The views of a scene show one set of named points, each view turned or mirrored, and shifted as a whole, with a little noise and some points left out.
In the rows, 128 means zero.

Scene 1
View 1
q_387: [149  96 133 132 124 168 106 239 134 157 110 146 121 182 142]
q_82: [117  80  96 174  81 171 116 193 140  37  83 131 127 201 145]
q_172: [166  96  81 126 161 205 103 210 158 101  65 154 160 184 100]
q_231: [137  94  88 113 156 164 103 175 154  90  85 147 157 157 100]
q_620: [107  93  86 110 156 125  95 142 146  68  94 142 159 132  97]
q_969: [128  98  94  92 169 128  90 164 146 122 102 150 155 129  93]
q_856: [130  97  82  93 178 135  95 151 153  96  87 151 169 126  81]
q_49: [143  93 128 147 117 177 114 246 137 142 103 146 118 184 144]
q_294: [114  92  99 124 134 128  96 161 144  76 103 142 142 144 111]
q_684: [140  83  99 188  89 201 117 222 142  54  67 136 124 220 155]
q_844: [144  92 102 134 143 173 107 205 145 113  90 149 138 172 121]
q_211: [116  93 105 134 124 134 107 175 141  76  97 140 140 155 122]
View 2
q_294: [142 137 108 153 168 181 119 130 145  92 121  65 141 141 144]
q_844: [136 128 125 121 147 155  95 162 172  77 112  59 121 128 119]
q_620: [146 147 101 160 171 170 120 118 138  99 141  69 160 170 156]
q_49: [124 124 141  94 136 164 102 175 174  77  83  66  87  92  94]
q_231: [139 139 120 132 160 164 109 145 150  92 118  70 135 142 134]
q_969: [127 157 132 128 168 132 115 129 131 112 132  83 152 157 150]
q_387: [112 138 160  73 133 122  96 178 168  92  87  80  92 103 100]
q_172: [147 123 119 108 148 127  76 188 201  74 131  41 125 157 136]
q_856: [131 150 126 127 166 126 104 150 156 102 133  66 144 159 148]
View 3
q_294: [134 159 136 125 165  72 148 142 146 127 115 120 100 111 114]
q_387: [ 65 188 152 150 130 167 125 140 117  99 101 128  97 121 109]
q_82: [146 182 158 129 158  66 108 158 152  96 158  98  94 132 106]
q_172: [114 148 147 119 146 158 123 136 125 108 162 142  69  93 185]
q_844: [104 165 145 130 144 138 129 141 132 113 124 136  85 111 143]
q_211: [129 155 128 122 165  87 150 141 143 128 115 125  97 107 122]
q_231: [113 147 133 121 157 115 155 131 134 128 109 140  90 100 138]
q_856: [108 125 122 117 158 140 159 125 127 139 113 153  77  79 168]
q_684: [140 197 177 134 143 101  88 164 147  79 176  97  88 140 121]
q_969: [104 126 112 115 162 127 182 120 120 147  87 156  85  78 155]
q_620: [140 122 108 106 175  81 176 127 144 149 109 141  90  82 146]
View 4
q_82: [123 101  40 140  65 102 137  98 150 167 141 203 134 101 150]
q_172: [158 120  22 112 105 111 120 139 103 118 117 120  89 105  99]
q_49: [141 103  45 147 125 127 137 145 132 119 203 146 111 136 137]
q_844: [146 110  51 138 121 108 134 142 119 137 146 136 108 120 119]
q_620: [143 125 105 148 122  76 135 141 112 187  65 134 137 103 106]
q_387: [143 108  59 149 138 122 135 155 128 120 204 132 111 142 133]
q_211: [135 119  82 150 113  89 137 128 129 177 117 158 128 108 128]
q_294: [138 117  91 153 121  88 138 140 121 182 103 148 134 108 126]
q_684: [128  95  16 136  50 114 138  95 158 151 175 215 128  98 166]
q_231: [142 119  80 147 128  95 137 141 119 158 121 133 118 115 118]
q_969: [152 121 111 152 155  92 129 161 103 162  94 107 121 118  95]

In a view up to two points have been moved. Name them for each view, in the order of its rows, or write none.
view 1 | q_231, q_856
view 2 | q_387
view 3 | q_294
view 4 | q_684
